Points on a hilly landscape, in no order, each with its height.
From any point a ball takes the steepest step (drop divided by distance) to one of its 2 nearest points. It stops when none of these is lower. Distance is the straight distance between rows; heights are no part of it.
k891 h=58.4: [127 119 128 135 122  72  86 156 116 121 115 136 136 133  93  94 128 181
 113 147 109 122  90 126  70  85 119 115  93  96 120 187 104 138 188 139
 184]
k55 h=65.1: [110 106 141 127 162 134  95 171  97 102  73 140 114 130 159 106 129  71
 152  77 112 134  96 108 109 190 185 182 138 167 149 108 138 159 104 150
 123]
k62 h=17.9: [119 135 103 147 139 114 111 126 156 175 144 141 125 106 130 121 158 116
 116 112 132  69 147 162 151 117 101 108 166 103  92 127 117 105 166 151
 122]
k480 h=35.7: [ 96 130 134  80  95 139 137 105 141  77 155 145 101 114 102 100 127 153
 148 129 141 149 136 113  94 136 159 171 174 130 128  97 113 127 102  61
 132]
k843 h=53.4: [134 134 132 168 129 168 155  82  98 200  84 107 158 164 163 144 107  72
 124 105 116 137 166 122 165 158  72 140  64 161  88  86 163 148  98 178
 110]
k159 h=23.9: [ 71 153 111 149 131 150  95  87 135 173 106 138 110 163 153  96 148 109
 150  89 155  97 182 153 130 144  96 151 144 143  60  46 131 158 125 141
 137]
k41 h=68.2: [152 133 115 152 101 124 112 150  87  76 141 157 127 143  91 155 116 185
 102 158 118 144 148 112  97 109 139 171  88 124 132 206 120  76 182  89
  98]
k591 h=34.8: [136  82 157  90 136  95 138 148 108 135 164 114 101 140 144 148 158 142
 143 149 160 112 128  85 150 136 174 132 178 133 130 104 167 133 134  95
  76]
k442 h=62.3: [ 87  69 129  91 149  80 109 140 110 154 162 167 121 164 122 125 171 129
 132 122 113 141 150 138 165 159 109 134 173 121  96 181 103 151 161 126
 125]
k301 h=47.1: [ 64 138 160 141 121 139 139  98 181 123 149 187 167 146 147  96  71  92
 162  91  85 113  42 104  98 168 161 134 129 172 156 186  74 151  93 143
 138]
k650 h=24.4: [ 81 197  89 196 130 153 150  97 153 126 171 204 132 162 136 137 106 104
 136 129  78  95 108 147 144 136 140 132 125 111 140 156  93 140 147 155
 130]
k182 h=60.4: [163  95 116  43 108 117 150 126 110  99 136 141 123 109 114 122 156 151
 127 122 141 201 182 144 157 154 117 125 145 113 117 106  92 118 128  77
  87]
k999 h=39.4: [162  93 125  83 135 114 114 143  84 178 112 141 158  79 109  77 147 147
 131 135 169 100  97  83 115 106 104  52 132  63 132 151  76 115 176 137
 103]
k263 h=35.1: [165 108 117 118  79  73 141 129 106 158 160 152 138 122 139 116 130 144
  84 125  88 181 134 180 183 105 142 105 122 122 105 106 152 125 189 147
 139]
k940 h=37.3: [152  79 101 145 118 147 109 130  61 147 135 172 141 129  94  74 142 146
 117 164 129 136 152 159 136 116 138  71 124 101 115 126 130 145 179 176
 125]
k717 h=37.1: [134 136 103 114 166 122 155 123 149  92 106 129 150 140 117 144 168 133
 110 102  90 142 143 150 188 165 120 139 186 115 130 132  74 115 129 110
 105]
k791 h=33.6: [ 79 134 143 110  59 154 143  84 151  67 170 160 109 141  77 137 100 158
 130 132 127 186 143 132  85 143 133 214 140 152 117 176 112 124 101  71
 171]
k939 h=23.1: [166 181 110 125 139 121 143 139 109 154 108 134 100  92 186 140 126  75
 151  91 127 111 100 124 164 148 171 134 142 128 150  65 147 115 123 140
  82]
k358 h=29.6: [100 151 123 119 149 120 114 122 139  82 190 156 107 129 109 161 120 174
 139 144 122 100 128 117 130 105 143 167 166 130 159 224  95  97 133  74
 137]
k816 h=52.6: [170  35 138 105 114 131 137 133  96 129 189 134 160 109  93 133 152 174
 108 141 134 130 159 142 171 134 140 118 179 145 123 178 123  98 145 102
  80]
k284 h=57.8: [190 150 108  64 131 101 139 174  99 109  68  98 118 100 132 142 147 114
 132 135 168 181 169 111 116 129  96  79  92  82 146 106 123 101 145 120
 106]
k747 h=43.5: [ 88 147 125  96 105 128 161  85 137 146 165 178 130 146 131  92 103 125
 178 133 119 156  94 105 110 147 112 123 102 114 134 123  77 171  95 118
 130]
k735 h=20.8: [116  97 126 116 179 155 119 124 103 123 109 129 130 145 104  81 162 153
 150 154 140 104 132  93 107 136 107  82 169  79 141 118  89 163 121 121
 106]
k377 h=42.6: [134 114 132 184 112 134 132 137 136  54  58 106 159 179 109 100 132 156
 118 130  80 182  94 120  73 135 130 161  94 144 134  88 132 159 122 132
 157]
k381 h=40.5: [162  94 136 173 138 133 146 145  89  73  68 116 198 162 100 113 129 169
  95 142  61 164  69 100 114 135 141 127 109 123 165 149 115 144 145 143
 136]
k198 h=31.8: [148 118 114 128 120  57 144 151  99 122 159 161 160 148 126 144 153 157
  86 130  75 156 112 132 175 110 137 123 130 118 127 172 113 111 206 125
 122]
k671 h=49.1: [169  98 121 143 105 171 145 125 133  87  85 107 171 102  71 160 129 146
  76 133 123 156 176 146 121 153  81 146  98 114 105 153 103  74 123 109
  91]
k481 h=31.3: [131 144 145 102 168 143 133 140 121  72 176 106  98 124 128 193 128 155
 142 158 149 110 136  94 146 122 162 153 169 143 193 176 136 100  93  67
 103]
k685 h=25.9: [175 113 135 130 150 133 130 171  53 116 128 135 149 100 149 144 101 117
 118 151 115 134  69  93 144 126 193 110 108 141 200 148 156 127 129 149
 118]
k104 h=53.2: [100 149  96 133 135 120 119 135 107 105 115 158  98 178 114 152 152 120
 134 150 127 167 207 148 123 150  82 134  91  95 111 142 121 141 161 140
 125]
k102 h=28.5: [115 195 115 144 167  85 121 114 136 144  99  86 134 154 192 137 114  77
 146  78  92 159 128 185 166 129 126 117 107 182 157 123 162 157 109 190
 205]
k601 h=43.3: [153  87 145  86  87 149 142 117  84 176 174 157 102  98 141 131  83 124
 142 165 149 161 137 120 135 116 114 101  71 126 129 130 156 143 103 132
 113]
k373 h=50.9: [193  62 112 138 102 184 142 122 117 108 152 130 173  90  63 122 153 168
  94 138 143 106 190 149 131 128  94 105 147 116 120 179  92  64 142 102
  53]
k863 h=5.5: [101 126 133  95 132 110 131 150 138  83  99 159 126 125 132 121 150 120
 148  70 117 122 104  71  94 177 144 207 160 124 125 124  71 116 130  76
  97]
k884 h=38.8: [153 107 128 150  83 134 144 122 154 105 151 117 121 134  95 134 153 183
 109 159 159 116 154 131 119 109 138 129 150 114  90  87 146 103 150  92
  89]
k109 h=13.7: [ 45 151 146 127 119 201 160  87 146 130 164 187  90 168 148 153  95  76
 174 123 150 127 132  98 133 177 143 177 138 163 129 138 122 172  66 125
 122]
k430 h=14.0: [111  62 147 109 130 144 133 126  99 123 121 154 150 127 105  92 132 145
 135 134 118 120  97  72 100 162 137 153 150 119 119 134  97 140 114  97
  90]
k190 h=36.8: [155 128 113 136  77 130 149  92 169 113 111 125 177 104  83  68 118 184
 107 132 105 149  81 149 101 103 119 115 122 112  96  78  86 120 126 107
 149]
k707 h=38.1: [121 165 104 136 115 125 143 130 152  71 107 140  97 159 119 106 166 154
 145 137 140 130 137 117 106 132 153 141 166 100 110  44 117 138 141  91
 115]
k178 h=34.0: [105 134 138 123 175 137 120 108 174 111 129  71 108 143 129 117 165 142
 132 125 140  99 141 155 151 120 143 119 212 139 121  78 140 146  93 109
 153]
k452 h=56.1: [100 103 159 126 152  76  91 168 119 168 127 106 116 150 146 164 130 111
 119 130 134 121 127 123 124 124  94 130  88 134 112 183 165 144 150 157
 162]
k171 h=44.8: [112 175 127 124 168 119 100 132 154 145  74  99 120 117 144  50 149 130
 164 101 145  79  84 114  85 106 124  80 168  89 138  71  87 147 117 122
 149]
k925 h=32.8: [132 118 104 176 171 143  92 133  90 169  44  97 150 149 144 105 157  99
 118 114 150  92 178 144 138 138 111  94 141 124  95  76 169 134 155 197
 118]
k860 h=15.9: [124 158 110 163 163 150 126 101 142 120  89 124 187 120 129  84  98 120
 135 112  87 124  70 161 122 130 143  82 136 133 178 134  99 145 100 178
 164]
k243 h=30.9: [124 149 129 160 136 169  99 153 119  75  87 117 103 129 101 160  99 129
 136 166 138 129 144 113  56 129 103 149  51 119 152 166 134 123 103 124
 149]
k219 h=36.5: [119 114 153 161  94 145 116 108 166 127 123  93 125 128  95 120 121 164
 117 155 155 111 119 123  75 102 107 148 105 134  88  80 157 125 113 114
 148]
k945 h=61.5: [124  66 122  70 138 135 131 125  81 125 151 168 130 141 100 118 139 138
 141 145 119 188 176 140 156 163  94 115 130 117 124 185  86 149 114 122
 117]
k659 h=63.1: [ 83 115 137 140 176  99 143 118 146 169 162 132 134 179 148 171 161 108
 122 115  95  99 125 128 190 159 102 148 164 137 114 165 123 151 138 151
 128]
k561 h=33.2: [170  83 130 147 106 126 130 121 156 121  59  74 180 130  82  74 150 184
  86 138 135 132 121 146 108  98  96  82 142  99  67  77 121 126 144 132
 152]
k514 h=30.1: [160 135 140  42 154 107 149 109 140 177 104  73 115  97 148 122 148 109
 140  96 151 169 159 147 172 138  71  88 147 106 122 105 107 135  91 118
 131]
k911 h=49.3: [121  72 124 148 114 161  95 130  91 157 157 127 104 153 116 155 118 118
 120 171 171 134 233 168 130 111  94  94  74 146  99 164 191 141 140 171
 129]
k625 h=10.7: [122 169  93 180 152 169 101 120 142  82  78 110 136 122 110 113 112 128
 121 141 110 119 134 179 104 116 138 118 121 133 154 107 138 131 108 159
 173]
k84 h=29.0: [154  97 119 177 119 155 119 107 146 152 110  98 155 116  78  64 147 178
 110 166 155  61 127 123  81  78  97  63 145  86  91  89 126 123 155 149
 124]
k593 h=15.0: [119 188 102 139 175 193 116 111 159 102  90  91 111 102 127 156 118  86
 128 121 145 116 189 176 132 141  96 124 127 130 152 119 126 110  72 135
 149]
k374 h=40.0: [102 158 126 106 110 131 132  89 191 112 106 139 158 102 115  51 112 140
 156  87 114 128  67 134  76 136 136 133 153 122 134  81  60 134  95 101
 143]
k565 h=27.0: [153 143  95  98 154 111 113 171  95 134 119 144  89 106 163 159 168  90
 136 117 153 110 159 139 174 143 167 110 178 105 140  92 143 101 170 132
  57]
k952 h=31.9: [119 117 148 145 107 142 122 120 119  94 171 113  99 132 134 152 106 132
 119 163 121 151 125 160 152 115 207 171 149 191 150  93 217 139  99 123
 155]
k706 h=36.6: [136  73 105 130 135 156  88 127  65 168  80 139 154 132 116  86 138 111
 115 121 148 153 197 180 150 141  92  79 112 123  87 122 140 145 152 195
 140]
k529 h=31.6: [ 70 134 143 169 103 167 141  85 181  92 142 145 124 171  85 155 144 159
 117 120 124 125 151 137 110 159 106 207 170 134  95 135 110 136 117 101
 144]
k665 h=45.9: [ 93 155 157 158 111 104 135 117 199  85 132 152 162 145 159 113  95  82
 149  43  72 165  63 129  82 183 162 170 106 192 169 167  83 139 107 152
 164]
k613 h=65.7: [130 129 123 100 153  97 128 170  98 133 102 159 122 132 169 149 143  69
 135  77  92 159 105 110 157 187 140 172 120 137 143 145 106 142 141 141
 100]
k470 h=40.7: [135 127 103 109 155 119 117 147 146 140 129 129 145  95  88 161 153 124
 105 127 138  84 168 114 113 108  50 100 137  80 131 238  60  70 174 116
  99]
k796 h=33.4: [136 115 149 106 128 123 114 169 126 154 147  76  81 109 137 174 145 123
 140 158 217  96 186 100 100 104 119  89 113 103 134 122 177 104 139 111
  61]
k522 h=18.2: [138 150 133  57 109  96 121 155 134 134 152 165 121  53 157 148  93 112
 145  83 137 126  74  91 114 117 131 160  97 136 156 165  79  89 122  85
 123]
k764 h=33.3: [136  84 128  75 167 166 118 102  71 174 151 122 115 120 131  79 144 121
 166 149 171 140 170 147 164 127 105  52 157 128 147 116 136 170  84 155
 139]
k166 h=69.5: [142 112 119 149 113 153 109 109  96  60 124 112 127 150  72 101 107 192
 121 207 106 184 126 156  93  87 156 120 107 144 162 138 151 153 119 119
 173]
k135 h=46.0: [108 122 109 122 125 202 132  91 117 110 119 160 127 132  99  97 109 116
 155 150 131 156 148 138 115 156 109 124 113 123 133 114  94 155  73 121
 117]
k745 h=28.9: [160 165 107 143 121 110 107 159 152  37 132 106 105 119 114 162 141 193
 104 139 140 110 149 147 127  77 184 151 176 130 132 149 139  62 160  69
 128]
k852 h=24.6: [125 118 185  79 119  79 158 118 184 187 152  89 113 104 165 157 131 105
 132  72 139  99  73  88 149 145 135 189 152 154 101 110 142 131 110 106
 120]
k300 h=21.5: [ 84  99 182  93 104 131 142  86 174 189 175 119 128  88 145 101  91 108
 152 101 141  88  58  98 117 133 150 159 160 164 115 118 140 143  68 116
 148]
k251 h=49.9: [147 163 102 149 137 100 163 138 177 114  58  87 144 154 124 157 167 113
 100 109 117 135 170 138 140 144  76 131 122 100  83  95 127 100 151 137
 126]
k783 h=38.3: [172 103 123 107 115  73 177 114 103 193 132 100 144 145 151 153 141 117
 105 133 111 185 181 156 195 117  79  77 102 116 114 120 175 128 161 180
 128]
k897 h=40.6: [108 190 122 125  79 134 198  74 156 121 173 170 118 160 147 140 108 120
 162 120 115 178 101 113 129 150 137 157 107 134 149  67 118 152 106 116
 123]
k22 h=26.8: [118  85 164 140  94 117 125 130 183 133 171  96 135 130  98 173 164 184
  98 108 170  86 170 123 118 120 105 173 180 133  78 184 122  68 153  71
  82]
k337 h=34.5: [159 126 152 117 116  92 127 174 110 160 105  92  89 115 166 143 140 120
 147 138 189 106 111  66  95 122 135 114  89 111 115  65 179 122 141 125
  83]
k3 h=59.1: [191 122  99  55 103  82 166 143 130 121 115 113 143 105 114 137 161 151
 112 122 157 177 180 125 150 108  83  72 122  81 112 121  84  84 167  92
  82]
k30 h=27.9: [132 162 112 119 127 154 109 170  92 101 121 167  88 106 142 164  85  83
 139 143 132 154 150 132 116 137 129 134  54 123 157 174 131 118 117 137
 132]
k570 h=35.5: [105 127 136 109 192 121 144 123 172 108  99 101 118 166 134 127 191 124
 133  86 111 100 130 111 164 173 134 158 228 118 119  98  88 151 116  95
  98]
k784 h=46.8: [122 112 169  89  70  87 129 164  91 110 178 176 109 111 172 133  82  92
 116  98  84 187  89 106 120 132 202 189  91 175 158 165 168 132 135 106
 150]
k327 h=32.4: [134 116 145 162  90 141 179  99 103 133 182 152 143 159 126 119  99 148
 136 190  98 149  59  78 126 111 162 127  91 143 159  94 159 159 117 124
 111]
k457 h=29.1: [161 153 111 160 117 112 137 152  87  85 144 144 128 132 125 124 113 163
 128 179 107 127  73  90 103  92 186 120  98 121 173 111 149 127 164 121
 126]
k328 h=63.7: [ 69 118 135 153 187 116 132 121 128 178 137 155 151 180 159 113 139  99
 155 111  89  76  65  90 154 162 129 128 160 125 132 154 101 177 125 167
 116]
k634 h=66.4: [130 122 135 151 110 171 144 141  98 131 137 199 139 129 151 149  96  68
  99 105  75 151 118 134 170 174 165 173 102 153 133 147 126 128 123 139
  93]
k726 h=54.7: [ 97 165  97 145 160 105  98 144  96 141 104 138 104 169 138 122 130 107
 145 155 128 123 157 127 107 111  94 100  75 107 131 140 147 158 160 179
 173]
k523 h=31.0: [150 141 118 118 113  55 110 190 128 117 117 113  89 139 145 129 171 154
 141 145 180  97 122  88  94  87 161  96 141  88 105  81 152 113 194 105
  97]
k456 h=19.1: [132 205  99 132 186 127 129 132 143 153  76  93 114 112 166 136 147  67
 151  84 131 103 136 138 152 143 111 116 150 118 150  97 124 115 104 150
 126]
k636 h=24.3: [130 165  98 119 149 166 121 126 116 149 139 160 114  77 144 129  90  84
 145 133 131 111 126 151 150 119 128  92 116 116 161 156 111 120  96 150
 136]
k800 h=35.2: [142  79 173 178  76 127 152 122 124 113 147 112 167 152 105 125 112 166
  83 161  83 153  65 100 116 115 166 177 114 168 121 112 176 129 134 106
 128]
k460 h=37.8: [155  79 164 163 112 103 163 146 118 140 103 121 202 148 122 123 130 138
  76 106  61 139  55  84 133 154 132 166 102 140 114 132 115 126 152 131
 106]
k200 h=24.0: [157 156  85 109 169  88  95 181 109  92  95 113 119 101 123 144 162 136
 111 138 140 108 143 144 143  90 155  81 174  95 163 154 124  90 185 134
 136]
k24 h=38.9: [144 126 113 110 183 124 148 131 147 123 119 115 178 104 109 159 149 131
 101 116 103  97 119 113 165 134  83 112 164 101 155 200  63  90 130 118
 109]
k264 h=26.7: [161 181  81 141 117  91 119 170 151  75 104 111 106 117 130 169 151 133
  96 133 132 134 178 180 144 100 155 120 144 110 119 111 159  77 177 125
 137]
k94 h=33.8: [124 120 131 167 119 190  84 121 116 139  97 113 116 110  96 113  90 130
 126 178 173  93 146 122  56 101  97 107  54 126 110 124 156 133 108 150
 142]
k297 h=46.7: [156 177 119 144 150 114 139 114 164 151  76  67 158 105 134  81 126 140
 127 124 135  98  84 131 119  80 119  66 147 104 130  75 135 125 114 153
 175]
k4 h=56.0: [116 140 118  97 152  95  95 143 112 127 112  82  85 149 144 149 142 128
 148 162 175 163 200 160 122 105 101  89  99 127 127 107 186 148 127 150
 171]
k876 h=47.7: [149 166 158 188  99  90 152 156 161  89 141  89 138 156 136 194 120 140
  79 126  84 169 111 129 123 113 135 182  69 159 141 149 175 112 147 123
 173]
k228 h=27.3: [151 147 103 123 150  79 104 170  96 145 110 109 103 124 147 114 158 135
 133 155 171 105 131 134 139  86 164  57 159  93 137  90 176 124 182 160
 136]
k165 h=64.5: [ 91 127 133 150 195 138 118 150 130  99  83 146 151 157 149 120 135 102
 156  88  86  97  75  98 114 179 145 148 158 130 170 160  83 163 107 147
 116]
k333 h=55.3: [153 156 132 184 142 130 168 103 120 169  65  88 193 162 161 126 117  73
  98  80  64 157 112 139 166 158 104 137  74 163 129 103 152 146 116 194
 140]
k617 h=36.7: [139 123 156  66 123  86 177 120 151  99 148  86  92 167 147 147 161 145
 147 132 144 161 124  94 159 141 176 155 183 148 116  63 162 150 104  74
 125]
k323 h=29.2: [104 152 112 107 110 161 134  56 114 179 166 144 100 142 168 106  91 109
 177 128 142 159 165 172 165 114 105 103 113 163 122  80 154 177  74 151
 162]
k308 h=34.9: [128 132 123 124 140 128 130 129 104 200 108 158 156 104 132  87 103 107
 149 131 134  95  75  83 106 120  79  75  84  81 124 160  81 141 132 164
 129]
k768 h=23.7: [137 121  99 178 109 189 135  62 150 135 165 149 142 113  65  63 117 174
 133 187 123  77 106 140  87  77 112  90 127 103 124 122  93 139 125 133
 142]
k869 h=18.8: [142 122 111 148 121 143 119  96 125 155 167 148 155  84 102  59 109 165
 129 160 120  83  61 143 125  75 165  76 160 117 141 109 119 136 130 145
 152]
k293 h=68.9: [146  98 124 138 121 134 133 125 100  82 125 117 137 164  70 133 137 199
 122 186 124 159 146 105  96 114 107 125 106 105 133 173 119 128 142  98
 114]
k438 h=51.5: [110 133 133 128 134 113 151 132 134 125  88 124 124 177 131 147 153 116
 135 110 125 159 143 100 119 176  75 162  89 112  98 104 111 146 127 131
 112]
k780 h=67.6: [146 128 142 136  97  98 109 186  97  81 137 146 110 128 134 194 129 140
 100 116 132 145 146 106 117 140 166 208 103 150 132 172 157  73 174  88
  89]
k574 h=59.6: [118 158 130 121  96  76  97 157 138 116 141 166 138 105 128  99  89 134
 127 106  89 147  60 127  69  96 136 142  56 130 145 194  81 131 161 130
 191]
k946 h=19.3: [ 65 190 106 146 153 144 124 124 134 142 153 182  80 162 168 163 121  74
 165 121 128 106 150 136 157 149 126 148 130 129 133 135 124 155 118 149
 130]
k757 h=22.6: [160 132 147 103 136 128 146 159 106 140 143 149 146  80 173 156  79  89
 143 104 114 123  44  73 136 143 162 143  86 155 184 166 114 113  98 125
 103]
k669 h=23.0: [115 125 129 139 101 132 108 137 173 158 182 147 107  92 115 183 141 126
 110 113 168  65 164 140 124 114  98 151 144 109  95 185 112  70 165 106
  92]
k778 h=28.8: [116 178  88 184 136 149  95 125 107 135  72 129 109 150 154 102 139 106
 139 117 143  97 165 152 118 128 136 130 121 133  99  29 166 138 144 167
 128]
k133 h=12.2: [ 73 138 134 150 125 116  93 112 197 180 141 136 131 112 127 134 127 114
 109  90 124  74 120 170 127 126  76 154 134 128  71 164  97 119 134 145
 175]
k8 h=29.5: [ 95 100 167 144  93 122 126 124 170  98 136 114 120 137 101 144 145 176
 106 108 139  88 121  97  89 134 149 215 192 141  84 139 137  99 140  66
 121]
k464 h=27.4: [148 136 157  45 142  99 143 126 178 152 114  82 110  88 148 122 152 104
 130  64 145 129 117 126 158 144 128 143 178 127 106  89  97 117 103  80
 115]
k353 h=34.1: [193  72 110 141  98 127 118 153  94 148 139 116 154  85  98 106 150 160
  95 152 168 106 159 160 133  86 153  57 147 107 121 129 161  91 188 160
 100]
k777 h=44.4: [114 129 151 172 114 117 126 126 175  98  72  98 167 161 142  97 117 107
 127  59  76 179  82 134  78 165 130 178  83 185 134  98 119 160 100 160
 176]
k216 h=17.8: [ 77 135 150 133 104 141 101  91 173 209 151 130 105 107 148 111 111 110
 143  97 170  71 130 138 113 116  86 148 126 135  62  93 136 130 111 134
 155]
k50 h=51.2: [120 120 113 180 130 200 127 117  91 173 113 141 131 151 140 155  97  71
 109 151 140 114 209 141 150 135  80 112  62 153  96 135 176 131 121 186
 121]
k32 h=40.8: [168 100 142 104  94 111 154 107 131 200 170  97 113  98 155 154 118 131
 119 135 155 133 160 152 167 103  94  93 111 127 111  98 181 117 124 149
 117]
k429 h=57.2: [109  78 156 150 155 100  76 175  97 125  82 108 134 163 100 133 135 158
 118 150 128 119 126 106  68 120  90 122  92 109 119 212 137 146 163 152
 155]
k742 h=67.1: [149 101 149 151 119 141 144 148 106 130 148 132 119 128 141 202 127 108
  99 133 122 127 151 127 171 163 158 172 120 149 125 130 174 104 136 128
  75]
k106 h=48.0: [185 138 149 121 130 107 154 134 185 147 111  43 153  79 130 128 132 148
  96 131 155  84  97 116 141  75 123  76 154 110 112  95 132  87 115 109
 141]
k173 h=30.7: [173 112 131  93 156 147 127 135  92 153 129  87 112  96 130  96 157 132
 140 157 184 115 159 132 148 104 140  37 179 101 156  83 145 125 123 132
 103]
k466 h=33.0: [107 134 150  90 170 107 133 149 112 113 161 117  90 132 161 140 135 127
 175 146 144 108  85  67 121 133 181 138 162 137 182 117 150 151  93  98
 122]
k678 h=29.4: [ 93 176 121 136 127 153 129 114 125 208 127 187 120 118 176 105  70  63
 177 108 123  99  99 119 144 117  96  85  73 128 121 170 102 150 100 173
 134]
k746 h=42.5: [ 88 150 108 142 135 149  99 104 132 143  91 165 131 129 140  41 121 106
 173  92 123 101  89 135  91 150 151 127 150 123 118  62  96 160 107 141
 128]
k698 h=38.2: [133 160 126 116 102  93 198 114 152  69 156 127 125 179 144 144 144 143
 143 123  93 188  92 100 153 147 184 169 150 154 151  74 138 148 122  94
 131]
k966 h=30.0: [108 157 118 112 156 151  90 146 121 152 119 116  73 114 128 125 143  95
 155 149 198  85 190 114  84 113  82  85 110  81 126 120 123 122 132 127
  99]
k509 h=47.9: [101  83 149 153  91 160  91 126 108 152 185 166 100 152 105 125  94 132
 106 170 127 144 179 163 126  98 115 128  70 159  86 204 161 154 136 147
 173]
k479 h=45.2: [136  94 158  94  59 139 144 115 109 139 182 165 128  90 131 129  61 126
 116 138 109 175  99 127 130 120 160 156  88 163 134 143 151 128 105 106
 141]
k336 h=19.8: [119 137 135 153 129 158 125 102 163 121 140 125 162  92 125 103  90 130
 125 119  99 103  56 153 129 121 184 133 160 161 158 111 128 127  84 135
 149]
k407 h=25.2: [ 90 204 119 114 120  98 131  83 159 149 152 122  99 155 181 131  96 106
 177 100 126 168 130 166 138 117 117 129  97 157 144  91 148 171  94 150
 194]
k34 h=30.6: [179 114  87 100 107 119 106 161  82 131 160 169 113  66 135 128 141 135
 114 130 156 114 159 163 163 101 178  93 161 110 137 116 132  82 186 127
  72]
k477 h=26.0: [120 117 126 115 160 155 104 147 108 130 164 146  92 110 113 125 156 134
 146 159 174  67 162 100 110 116 122  86 165  84 146 159  97 114 142 101
  72]
k231 h=56.8: [151 116 140  72 153 116 100 170 110  85  78  70  97 118 123 143 150 137
 130 137 170 182 174 146 119 135 128 107 122 127 144 114 149 127 109 111
 145]
k866 h=27.5: [122 143 122 104 158 102 113 138 130 122 171 136 129  95 127 136 108 148
 135 147 116 115  91 137 142  99 145 108 141 123 171 193 109 124 126 124
 167]
k824 h=30.5: [114 139 137 123 162 104 115 140 109 117 142 107 115 144 169 144 113 103
 134 122  99 163 112 167 166 135 180 133 131 176 174 128 179 165 102 162
 178]
k951 h=32.3: [111  84 142 106 128 192 103  84 116 176 157 119 103 112 141  92 115 108
 156 132 173 112 167 159 149 127 122 115 156 174 107  71 164 158  61 134
 138]
k682 h=46.6: [126 128 151 136  90 112 118 129 118 112 176 131 115 135 113 153  95 150
  99 156 102 177 134 158 124 103 140 152  77 147 133 175 166 129 138 120
 176]
k799 h=48.7: [165 123 143 159 121  97 165 139 182  96  93  55 166 151 107 178 142 164
  79 138 108 142 124 126 136 122  98 141 116 126 101 138 149  98 132 115
 153]
k376 h=28.4: [106 157 111 188 134  93 138 136 135 118 153 179 162 164 126 145 136 130
  91 118  50 110  91 130 152 130 134 159 127 117 131 186  93 124 189 139
 131]
k434 h=12.8: [128 116 146  87 126 135 114 147 130  86 117 145 141  88 107 150 107 144
 125 101 127 134 109  95  95 145 116 188 110 137 140 196  71  89 105  68
 119]
k342 h=32.9: [133 125 122 136 143 157 112 106 141 110 171  88  94 116 127 145 134 143
 126 167 153 118 171 187 165 102 163 113 179 156 144  92 190 129  97 128
 152]
k967 h=47.8: [149 143 115 164 108 212 162  85 153 100  95 120 161 108  95 151 108 116
 102 134 115 151 147 150 133 160  99 155 103 131 125  92 114 104  82 125
 107]
k43 h=18.0: [ 63 116 180 141 120 181 155  60 175 163 163 129 139 153 143 143  81  85
 151 109 126 110  89 109 138 155 140 172 139 199 126 131 145 168  46 139
 142]

Call two points neighbours if one is among the 2 nearest of the other. Go from one point of each pair to the other, from neighbour to neighbour, staying as low as possible. Name the highest point that can't be avoided.
k200, k407 -> k764
k869, k133 -> k940
k863, k407 -> k337
k869, k625 -> k336

For each start below, name the point where the ball stops.
k816 -> k636
k24 -> k407
k777 -> k863
k297 -> k869
k707 -> k133
k452 -> k109
